Each scene shows the same named points in several views. A view is turned or mirrored, shifted and resized as a whole, has a little noise and may leave points out.
(in the rows, 128 means zero)

Scene 1
View 1
Q_117: [138 132 163 123 185 103 104 137 133 102 117 104 119 130 141 130 106 155
 128 127 153 112 168 151  56 119 159  98 123 130 108]
Q_541: [147 129 137 116 154 113 120 136 114  98 118 100 142 137 123 134 131 133
 133 128 141 115 152 138  92 111 131 102 118 161 135]
Q_641: [152 115 103 131 135 114 115 145 112 106 123 102 152 144 105 135 139 138
 132 117 143 114 127 137 108 119 102 113 122 161 149]
Q_485: [148  83  31 179 117 120 108 188 134  99 116 106 171 180  88 139 141 178
 148  97 137 122 100 156 134 129  48 138 111 164 175]
Q_330: [139 118 119 146 159 110  84 134 134 121 119 121 121 144 121 129 117 154
 125 108 163 108 140 163  67 125 111 101 138 132  99]
Q_615: [152 123 121 115 147 113 138 155 111  86 119  86 161 140 116 137 137 138
 140 129 128 120 143 128 113 112 127 116 105 175 169]
Q_90: [150 135 157 104 167 106 105 115 109 116 126 104 126 118 125 128 124 127
 118 130 157 104 148 134  71 120 146  94 136 140 115]
Q_776: [138 122 114 142 148 123 121 159 128  86 110 102 150 158 125 142 131 145
 149 119 129 124 159 153 103 106 113 110 105 175 140]
Q_376: [145 133 170 110 192  95 107 135 129 103 123  95 121 117 140 128 102 159
 122 130 157 106 158 138  56 129 170 102 125 119 121]
Q_435: [151 112  73 140 108 133 132 157 105  90 113  99 176 165  96 141 163 120
 151 119 119 128 130 139 144  99  70 116 106 205 170]
Q_356: [163 129 158  81 170  89 115 120  97 116 139  88 137 102 117 123 122 136
 107 134 161  96 122 108  82 137 159 106 134 128 149]
Q_576: [138 105  82 168 150 119 120 190 145  79 108  99 160 172 119 144 124 181
 156 110 130 127 144 161 109 118  96 129  98 163 159]
Q_496: [152 119 103 125 138 120 152 175 111  69 113  79 177 153 116 144 144 138
 152 130 114 128 146 128 134 106 117 124  86 194 192]
Q_142: [170 118 112  93 135 105 155 158  91  82 131  71 182 129 102 137 150 127
 136 138 124 118 119  98 140 119 127 125  99 181 211]
Q_887: [155 116  84 129 115 131 148 166 101  78 112  89 182 159 101 145 162 119
 156 126 112 132 135 128 151  97  87 118  94 211 187]
Q_698: [162 141 194  68 192  79 112 107 100 118 141  87 122  87 131 117 109 136
 100 143 168  93 137 107  57 137 192  96 138 110 133]
Q_246: [140 137 170 115 183 102  95 117 125 113 122 109 113 120 138 126 110 141
 119 126 162 105 163 148  51 121 157  91 135 125  95]
Q_706: [148 135 156 104 163 110 128 135 112  91 119  91 141 130 132 133 130 127
 134 134 137 116 161 131  89 108 149 100 114 163 139]
Q_866: [158 151 194  65 174 100 135 109  92  99 127  84 137 100 138 129 129 106
 120 151 142 110 162 107  83 109 184  88 120 158 140]
Q_518: [142 108  88 159 141 117  81 141 132 125 120 125 130 155 104 130 128 157
 128 101 161 109 122 167  86 125  77 110 141 140 108]
View 2
Q_615: [165 128 147 111 167 125 153 132  96 155 124 126 109 147 125  86 131 115
 128 139 125 145 157 152 134 150 133 104 135 117 116]
Q_90: [146 128 132 120 139 109 150 101  94 150 132 120 106 152 114 128 127 116
 131 123 158 131 163 158 145 140 150 108 107 123 145]
Q_435: [172 122 188 100 173 142 158 160 102 139 114 139 123 144 142  81 121 146
 127 151 112 135 154 134 138 151 128  89 155 121 116]
Q_776: [154 139 153 108 150 107 150 139  94 147 115 114 107 140 126  94 118 133
 124 139 131 142 142 146 156 144 132  90 148 118 119]
Q_330: [141 133 158 116 128  90 151 113  97 131 128 112 122 140 102 144 113 150
 130 130 163 126 157 165 162 140 136  86 139 135 142]
Q_706: [151 134 129 116 148 117 149 114  91 158 125 120  96 151 124 105 127 107
 127 128 144 137 154 148 147 142 149 109 110 114 137]
Q_641: [161 117 174 110 161 124 155 132 104 138 129 132 128 145 117 112 125 139
 134 142 137 132 168 159 133 148 129  95 140 131 127]
Q_246: [134 139 121 125 121  88 146  90  89 147 131 107 101 148 101 144 119 120
 129 116 174 128 159 165 162 136 154 105 106 125 154]
Q_887: [177 122 179  97 183 149 159 164 100 149 113 139 115 143 147  63 127 133
 125 151 101 143 153 130 130 152 127  95 151 115 107]
Q_117: [135 143 120 123 128  85 146  99  88 152 130 101  99 144 103 129 120 115
 127 119 164 139 151 167 162 139 146 102 119 122 141]
Q_376: [137 137 112 125 131  86 143  90  89 155 136 103 101 147  95 134 126 105
 131 119 167 141 160 177 151 140 145 109 112 122 142]
Q_485: [172 119 207  99 171 113 156 169 107 122 120 127 147 127 110  95 119 169
 133 162 115 146 161 171 133 155  99  72 199 138  96]
Q_356: [153 114 128 126 153 119 150  92  99 155 145 131 115 156 104 130 138 101
 138 121 160 133 182 176 121 144 148 119  97 128 144]
Q_866: [152 128 106 124 148 130 149  92  92 171 132 127  88 162 128 109 136  84
 129 114 152 132 163 145 137 139 166 128  75 110 151]
Q_496: [170 129 156 104 179 134 154 151  97 156 118 127 107 142 136  64 131 113
 125 146 108 154 149 146 132 153 124 102 151 113 102]
Q_541: [152 132 145 114 149 115 151 121  94 150 123 120 107 149 122 107 123 123
 127 131 142 135 155 149 148 142 143 102 124 119 134]
Q_698: [142 118 104 134 139 109 146  71  95 162 148 122 103 161  97 143 140  85
 137 110 176 133 181 182 127 139 159 130  75 125 156]
Q_518: [148 126 184 112 136  97 152 131 101 121 126 120 134 137 105 140 110 168
 133 140 154 126 162 162 156 142 127  78 155 139 136]
Q_142: [178 111 152 109 190 152 155 139 102 162 129 143 117 154 133  69 144 100
 134 143 111 150 172 156 108 154 129 115 129 117 110]
Q_576: [158 138 164 103 159  95 151 149  96 140 115 109 118 129 112  89 118 141
 125 150 123 156 143 165 152 149 108  81 183 125  99]
View 3
Q_887: [148 127 120 132 124 146 164 119  77 144 116 122 163 142 120 184 149 114
 173 146 161 169 123 149  95 110 127 126 102 126 105]
Q_706: [109 119 142 153 139 146 141 127 104 119 126 105 145 151 126  97 155 151
 122 140 138 132 143 134  93 136 120 140 108 108 140]
Q_518: [125  92  90 160 151 136 112 119 110 109  94  69 125 138 151 122 141 148
 183 137 179 138 186 146 132 128 136 169 119 132 127]
Q_776: [132 124 116 149 137 151 137 132  94 129 104  91 149 140 126 129 140 140
 151 144 156 145 149 142  93 127 125 168  96 122 130]
Q_356: [ 88 106 143 147 147 128 132 116 132 101 137 116 129 154 132  77 154 160
 126 111 137 135 154 140 129 120 117 113 132  98 146]
Q_485: [151 112  68 126 133 134 132 122 100 128  84  95 144 120 133 187 116 119
 212 122 190 180 167 170 131  92 131 168 102 137 110]
Q_435: [150 116 110 139 126 143 155 116  79 140 109 107 156 144 131 186 150 117
 186 150 171 162 136 147 103 115 131 133 109 133 100]
Q_496: [137 135 122 129 126 147 160 127  89 142 115 124 162 138 113 161 138 124
 152 133 150 167 125 152  90 107 119 139  92 117 121]
Q_142: [120 128 137 123 126 133 165 115 103 132 135 143 158 145 115 154 146 126
 148 118 143 169 121 155 109  98 115 101 114 106 122]
Q_330: [114  97 105 163 153 142 110 123 115 106 101  70 123 141 145  91 143 157
 159 135 164 127 183 140 124 135 132 172 116 122 139]
Q_698: [ 70 106 157 155 154 132 126 119 142  93 146 114 125 159 133  39 158 175
  99 108 122 118 156 134 124 133 114 113 134  88 161]
Q_90: [ 99 103 138 163 151 139 125 121 115 106 126  93 130 156 139  78 160 161
 129 134 144 121 161 130 113 140 126 138 125 108 144]
Q_641: [122 104 112 145 140 133 135 117 107 115 113 102 138 143 136 136 146 138
 171 128 165 150 157 148 126 115 128 135 120 122 121]
Q_117: [ 99 115 128 161 152 150 118 133 119 110 113  82 132 146 132  65 143 165
 119 131 140 121 167 136 101 140 120 170 105 107 155]
Q_866: [ 90 116 170 157 142 144 147 121 112 113 149 120 141 166 126  72 172 160
  97 136 120 121 132 124  94 142 116 110 122  95 144]
Q_541: [116 115 130 153 142 144 137 123 104 121 117  98 141 150 131 107 153 146
 140 140 148 135 150 137 103 132 124 145 111 113 134]
Q_615: [121 127 127 139 133 141 150 124 101 128 121 117 152 145 121 133 144 136
 145 131 146 154 136 146 101 116 120 136 104 114 130]
Q_246: [ 93 104 133 168 155 146 113 129 123 103 118  78 126 152 139  56 152 170
 120 134 142 112 172 129 109 147 124 161 117 107 156]
View 4
Q_887: [103 110 123 109  52 126 169 102 144 155 120 107 137 147 153 145 112 186
 101 105 141  63 185  87 168 120 148 121 101 119 112]
Q_142: [126  94 135 115 102 148 159 119 144 145 145 103 141 160 135 153 143 170
  74 124 153  77 173  90 145 116 109 139  79 135 139]
Q_496: [109 105 126  98  70 145 151 111 133 142 137 121 124 157 155 130 117 178
  95 120 144  63 165  98 158 102 130 114 103 123 120]
Q_376: [135 112 121 102 133 128  97 211 132 114 195 153 123 115 120  92 134  87
 135 159 122 108 131 144 103  95  82 104 143 134 150]
Q_330: [135 118  89 120 101  86 114 212 143 130 160 145 139  97 132  93 124 101
 165 136 119  99 141 145 112 110 152  99 146 122 115]
Q_485: [140  93  57 132  63 110 158 139 139 158  97 121 144 135 173 113 130 187
 137 105 157  50 151 129 139  99 242 107  92 113  79]
Q_246: [128 122 121 105 122 104  98 220 138 117 194 150 130  99 113  95 125  77
 153 151 109 117 139 141 106 108  86 101 158 130 144]
Q_776: [110 119 116  99  72 115 131 156 135 136 150 138 124 123 145 109 107 138
 135 126 124  84 156 118 145 105 130 100 137 119 119]
Q_435: [110 112 111 116  46 105 169 116 148 156 115 110 144 133 152 138 109 180
 120 101 137  68 185  94 165 127 169 118 109 113 104]
Q_117: [126 118 119  99 115 118  98 206 130 118 187 155 123 109 126  92 120  91
 146 153 116 103 132 143 114  94  92  96 151 130 139]
Q_576: [125 106  85 100  68 132 131 144 124 139 130 145 120 138 168  96 114 165
 133 126 146  54 139 132 139  81 180  89 119 114  97]
Q_698: [147 105 143 118 167 129 102 220 146 115 214 132 141 119  93 122 158  70
 110 162 124 130 141 129  90 113  40 129 127 149 174]
Q_90: [129 116 126 117 119 103 115 203 146 126 182 133 140 108 111 116 130  92
 136 143 116 116 154 125 115 123  91 116 141 132 142]
Q_541: [118 116 124 105  94 114 126 169 141 131 165 132 132 120 130 118 119 121
 127 133 122  95 158 118 134 114 108 112 135 126 134]
Q_641: [136 106 103 129  95 104 144 165 148 144 141 119 150 122 134 128 133 139
 128 121 135  89 161 118 127 121 157 122 111 125 117]
Q_706: [116 115 140  96 103 132 125 163 136 127 174 132 125 130 127 121 122 122
 114 139 123  97 155 113 134 108  82 113 129 130 144]
Q_356: [146 100 131 125 148 123 120 197 148 129 186 121 149 125 105 128 155  98
 109 146 133 112 149 122 104 119  80 134 113 143 157]
Q_866: [113 120 169 100 128 129 120 180 144 121 200 123 131 124 100 134 127  97
 101 151 114 122 165 104 128 126  24 126 136 140 170]
View 5
Q_866: [106 117 129 127 121 144 112 132 130 152 155 199 110 117 164 126 132 122
 130 105 135 131 149 143 100 121 136 130 100 108 126]
Q_356: [110 129 127 134 123 161 109 136 133 141 135 173 109 123 162 142 132 101
 104 109 134 133 144 145 122 116 137 113 118 115 108]
Q_698: [ 99 114 119 127 123 160  96 130 139 147 141 193 107 113 170 141 129  89
 109  98 134 137 145 140 127 101 140 119 104 114 115]
Q_518: [135 132 139 133 152 174 111 130 106 125 100 122 118 140 145 137 179 104
 128 118 145 114 118 128 119 132 124 109 148 130 103]
Q_615: [125 146 127 150 129 155 138 127 121 132 125 147 116 141 151 135 134 141
 125 121 145 126 136 149  95 133 130 117 133 114 117]
Q_576: [131 150 119 158 141 166 141 111 109 116  94 111 123 149 148 138 149 142
 138 120 158 120 116 142  95 126 122 111 152 119 119]
Q_117: [111 114 118 131 138 161 104 114 121 135 118 163 118 121 163 134 153 107
 142  99 149 124 126 131 110 105 130 123 119 117 127]
Q_90: [116 119 132 126 135 159 106 131 123 141 132 169 112 124 159 132 153 106
 128 108 138 125 136 135 115 121 133 120 119 118 115]
Q_376: [105 115 113 133 134 163 102 114 127 136 122 167 115 120 165 138 145 101
 133  97 148 128 129 134 116  99 133 120 117 115 124]
Q_641: [133 145 138 144 137 164 128 136 115 129 117 136 115 143 148 138 153 122
 115 126 140 122 132 143 111 139 129 110 142 121 105]
Q_706: [117 129 128 136 129 152 122 126 122 139 132 168 115 129 156 130 142 127
 134 112 144 126 137 142  97 125 131 124 120 113 124]
Q_776: [128 138 128 145 139 158 132 120 111 128 114 137 121 141 150 130 154 139
 143 117 152 119 125 140  93 132 125 120 138 116 121]
Q_496: [130 159 127 161 126 152 155 126 117 128 122 137 119 150 146 133 128 160
 128 128 148 125 135 156  82 140 127 116 140 112 120]
Q_435: [145 161 147 152 137 155 151 139 107 127 120 125 119 156 138 128 154 155
 126 138 143 117 134 150  88 162 124 113 151 119 107]
Q_246: [109 109 124 122 140 162  96 120 121 140 123 171 116 118 162 132 160  98
 137  98 145 125 128 128 116 107 131 124 115 118 121]
Q_887: [141 165 141 158 130 150 160 137 111 129 125 131 117 154 140 128 138 165
 125 137 142 121 138 156  82 160 126 115 146 114 111]
Q_485: [149 168 135 162 145 175 147 129 105 110  88  87 121 162 138 144 158 135
 117 136 151 115 116 145 106 144 120  97 171 126 100]
View 6
Q_776: [112 141 152 132 126 151 114 132 126 113 147  80 116 164 127 112 141 115
 128  99 154 149 134 146 148 133 140  87 148 132 173]
Q_246: [145 130 147  82 113 160 155  69 139 166 194  89 101 201 110 161 109 104
 100 126 128  96  97 139 158 139 129 155 172 163 177]
Q_356: [163  94 123  86 104 103 119  83 155 154 188  74 125 179  94 132 142 118
  75  89 140  81  79 139 185 126 130 168 154 138 203]
Q_887: [102 106 138 155 128  89  79 187 134  76 116  78 129 147 138  70 168 139
 133  73 172 157 140 138 162 119 154  63 127  97 185]
Q_376: [148 131 147  87 113 169 140  63 139 175 194  78 122 179  96 153 125  99
  81 112 140 103  99 153 163 133 131 159 162 148 182]
Q_576: [121 181 145 151 113 171  98 121 117  94 138  61 114 136 114  93 151 108
 131  75 170 175 141 165 147 139 135  60 131 137 185]
Q_541: [126 118 145 111 120 132 122 120 136 129 161  84 117 178 122 124 135 119
 112 106 146 120 114 139 162 129 139 119 152 134 179]
Q_142: [128  79 128 134 118  79  69 159 152 111 140  66 157 142 112  79 180 138
  94  56 171 127 112 143 183 109 153 114 125  87 201]
Q_615: [122 110 142 128 120 120  97 140 139 121 149  76 138 156 118 102 157 126
 106  84 160 135 122 145 166 122 147 109 138 112 185]
Q_698: [164  84 133  65 106 121 136  61 161 190 209  79 133 193  89 158 130 112
  58 107 129  65  69 138 186 123 132 204 165 140 196]
Q_330: [152 167 131 107 104 148 143  79 124 118 171  80  70 189 115 133 112 105
 130 109 143 120 107 143 154 151 118 107 160 183 183]
Q_435: [112 122 132 152 121  84  86 180 130  67 117  80 101 157 143  71 157 137
 148  79 168 155 137 133 159 128 146  54 131 120 182]
Q_90: [147 111 136  89 114 124 139  92 141 151 182  89 104 196 113 142 122 115
 101 116 135  95  96 132 166 131 131 148 163 150 183]
Q_496: [104 110 149 148 127 123  81 164 136 104 131  74 151 139 123  81 172 128
 115  73 171 159 137 149 162 118 157  86 125  93 183]
Q_866: [127  55 152  81 131 115 128 118 156 183 187  98 151 194 118 147 137 124
  74 119 129  81  93 127 175 110 153 180 163 106 178]
Q_485: [143 189 115 162  97 119  81 132 122  49 121  50  82 133 114  64 159 120
 149  50 183 171 136 157 158 147 127  36 123 151 200]
Q_518: [154 182 118 120  99 127 129  93 121  84 156  74  53 182 118 114 116 112
 148  96 152 132 113 141 155 153 115  76 156 188 191]
Q_641: [146 135 120 127 104  98 105 122 135  93 150  69  95 168 117  99 145 124
 124  80 158 125 110 138 169 133 131  96 143 145 195]

In a view up to two points have been moved. Name them for each view, in the order of its rows, or write -.
view 1: Q_641
view 2: Q_90, Q_435
view 3: -
view 4: Q_776, Q_706
view 5: Q_866
view 6: Q_485

Scene 2
View 1
Q_601: [102 106 114 131 146 146 126  98  90 137 137 113 128 155 144  94  99 132
 137 112 140 145 137 119 103 153  99 165 124 125 111]
Q_73: [121  81 124  64 186 171 193  97  77 166 127  93 119 126 169 100 132 167
 107  96 142 162 118 131 111 108  95  78 108 113 111]
Q_66: [177  48 152 112  81 195  97  65 116 125  68 121 111 161 192  74 110  59
 120  70 107  72 174 122  19 155  94  45 144 117 107]
Q_942: [115 165 133 137 173  77 124 107 107 133 162 104 158 144 112 165  92 156
 153 116 201 148 167 159 127 147 150 156 109  93 124]
Q_792: [110 113 116 105 183 122 151 115  85 153 142  95 148 166 116 145  94 172
 158  89 154 160 157 138 129 149 122 136 102 103 110]
Q_410: [131 126 147 152 101 150  98  64 120 110 126 127 114 116 193  72 117  74
  98 137 166 104 129 137  59 137 108 134 150 124 126]
Q_646: [124 129 132 140 142 109 107  95 106 129 136 111 146 158 130 133  90 124
 151 103 166 128 168 140  95 162 129 144 120 104 117]
Q_508: [109  87 125 113 132 185 144  76  91 138 124 118 101 118 194  52 128 113
  92 127 135 138 102 118  80 121  78 128 137 137 114]
Q_441: [101 139 124 136 155 128 134  91 100 132 153 113 125 121 158  99 112 132
 114 137 175 151 118 137 111 132 112 168 128 120 122]
Q_647: [155 117 155 105 147 126 133  83 115 134 115 104 136 133 161 136 113 119
 125  90 176 110 171 156  77 132 135  66 120  92 124]
Q_194: [120  90 116 161 100 147  73  95 101 122 115 122 136 195 129  98  69  91
 168  91 116 111 178 108  74 195 100 174 135 128 101]
Q_571: [ 97 110 105 134 158 131 121 111  87 141 142 108 143 177 115 117  86 148
 161 102 140 156 153 117 116 167 106 180 114 120 105]
Q_854: [139 120 129 156 124 101  77 101 108 122 120 112 160 202 100 158  63 112
 189  76 148 108 215 135  83 197 140 145 118  99 108]
Q_432: [110  73 111  70 188 170 188 107  73 168 128  94 125 149 149 103 119 176
 127  91 130 169 123 121 119 122  89 104 104 120 103]
View 2
Q_601: [116 124 141 114 107 155  98 141 101 142 138 139 131 116 138  98 117 138
 121 116 119 135 153 137 124 132 156 117 146 123 154]
Q_432: [ 94 119 120 106  93 125  83 142  99 134 124 162 101 124 115 103 117 148
 156 118 103 125 136 173 116 167 119 164 135 109 166]
Q_441: [106 125 129 106 109 153  99 147  97 134 147 111 145 116 131 118 116 143
 138 115 107 140 150 129 123 109 171 127 129 118 149]
Q_942: [106 113 108  98 119 140  96 171 100 137 147 122 167 143 124 135 129 121
 140  80 144  99 148 133 140 100 198 137 162 102 147]
Q_194: [142 118 154 121 126 161 112 126 107 160 131 167 127 127 152  69 125 130
  86 125 159 122 170 122 131 116 157  78 171 133 142]
Q_508: [108 125 141 106 106 149 105 113  93 137 134 130 103 105 133  87 110 165
 139 155  95 160 150 134 105 126 126 123 108 125 150]
Q_647: [105 102 101  85 133 114 111 129  94 142 128 147 111 147 119 102 130 145
 155 131 153 102 150 135 124  88 147 139 138  98 137]
Q_73: [ 88 117 113  98  96 118  89 138  96 130 126 150  98 124 112 106 118 155
 168 127 102 128 135 168 112 152 118 168 123 105 159]
Q_792: [107 116 117 109 103 134  87 164 104 139 134 154 140 136 121 116 124 125
 137  88 134 103 146 158 134 144 162 146 165 108 157]
Q_410: [117 117 135  94 132 151 123 108  92 143 141 115 120 117 139  89 119 158
 131 157 126 147 160 105 112  72 153  99 113 122 131]
Q_854: [135 104 126 109 137 140 111 146 108 159 130 171 140 150 141  88 134 112
 101  98 188  86 167 124 144 102 180  96 191 112 138]
View 3
Q_410: [120 149 107 142 116 121 174 139 102 108  95 112 102 139 129 140 162 107
 109 182  97 146 162 138 144 127 122 133 144 175 122]
Q_571: [168 116 108 109 149 142 149 105  91 128 125 128 143 103 146 104 148 149
  43 114 145 105 146 140 137 125 116  99 109 161 130]
Q_73: [146 163  65 135 152  89 175 121 107 150  90 125 113  96 104 112 166 154
 114  86 120  99 176 154 108 121 169  67 113 142 108]
Q_432: [156 155  65 129 158  98 172 114 105 152  98 124 122 100 105 109 159 162
  93  74 128  90 176 154 104 123 163  69 110 139 113]
Q_601: [153 128  98 123 140 129 162 118  97 129 109 118 128 112 137 115 149 133
  66 129 127 116 158 143 137 125 123 103 121 166 125]
Q_854: [152 136 157  93 127 161 122 109  87  78 159 149 143 137 128 123 175 178
  62 137 138 133 114 117 147 121 113 134  96 142 134]
Q_646: [146 138 130 113 133 130 140 116  94 104 128 135 127 109 136 118 177 150
  83 142 132 133 131 127 145 117 123 111 110 154 126]
Q_194: [153 123 127 108 124 170 154 121  89  91 140 125 143 162 127 132 139 150
  43 145 124 121 151 136 136 134 104 150 118 163 136]
Q_792: [161 138 111 110 154 116 139 104  97 130 124 139 134  82 133 101 175 165
  76  97 149 110 136 135 134 114 138  76  98 144 121]
Q_942: [148 135 139 107 142 110 122 104  95 114 125 144 126  64 156 100 199 148
  92 135 148 139 109 118 160 104 123  80 100 153 122]
Q_441: [143 131 101 130 140 108 160 118  99 135  95 117 113  85 152 110 167 114
  89 148 128 129 149 138 148 117 123  90 128 171 120]
Q_66: [119 180  98 136 109 143 183 149 100  82 120 122 114 209  65 162 147 163
 112 144  79 126 184 144 103 140 152 161 129 142 121]
Q_508: [138 145  68 146 135 111 193 134 103 140  82 104 108 129 120 129 141 112
  94 137 101 113 190 156 121 132 139 108 143 170 116]
View 4
Q_601: [137 126  81 130 109 100 135 124 116  90 141 128 135 118 110 130  80 122
 120 139 119 128 106 133 127 119 125 146  65 146 125]
Q_441: [143 131  61 149  93 117 121 130  90  79 154 135 145 130 115 123  82 127
 130 130 151 132 144 109 146 112 109 154  93 144 110]
Q_571: [141 120 104 127 101  86 126 134 147  75 121 120 140 126  89 131  85  98
 113 146  97 128 105 136 124 107 122 143  74 129 115]
Q_410: [101 131  43 147 153 116 163 113  82 107 229 149 139 117 134 141  98 135
 122 110 185 141 121  91 120 142 141 154  79 159 136]
Q_194: [ 97 108 105 121 169  69 168 120 169  90 170 128 132 104  84 147 102  98
  93 134 111 135  68 121  90 133 148 138  50 133 142]
Q_942: [141 136  97 160  77  95 109 155 144  77 148 119 161 176 105 129 107  54
 122 137 122 136 159 107 141 100 111 169 139  97  78]
Q_508: [139 134  41 121 111 132 146 106  57 118 174 141 124 102 151 134  66 170
 140 130 150 121 106 137 132 139 141 145  45 182 146]
Q_647: [122 151  77 132  99 115 147 128 110 149 209 131 149 172 170 152 102  67
 143 127 132 125 135 138 116 145 165 173 118 121 110]
Q_646: [121 130  94 140 116  91 138 137 143  97 170 128 150 148 112 140 103  74
 116 132 123 133 123 117 119 121 134 159 104 117 108]
Q_73: [173 153  65 108  45 140 120 117  65 151 139 125 131 146 184 137  59 124
 167 146 102 103 124 184 143 135 153 159  75 154 123]
Q_854: [ 97 119 131 130 144  60 155 142 201  98 177 116 152 155  90 154 121  31
  93 135  96 137  97 120  90 125 148 160 104  94 112]
Q_792: [156 136 104 126  63  98 114 140 136 102 117 115 144 158 121 134  82  76
 132 151  84 118 125 156 133 109 129 161  99 115  98]
Q_66: [ 83 138  69  96 175 109 202  94 108 183 252 143 121 122 182 175  96 109
 129 118 137 120  61 152  74 184 208 154  44 162 169]

In a view up to two points have been moved. Name them for each view, in the order of its rows, or write -.
view 1: Q_432
view 2: -
view 3: Q_571
view 4: -
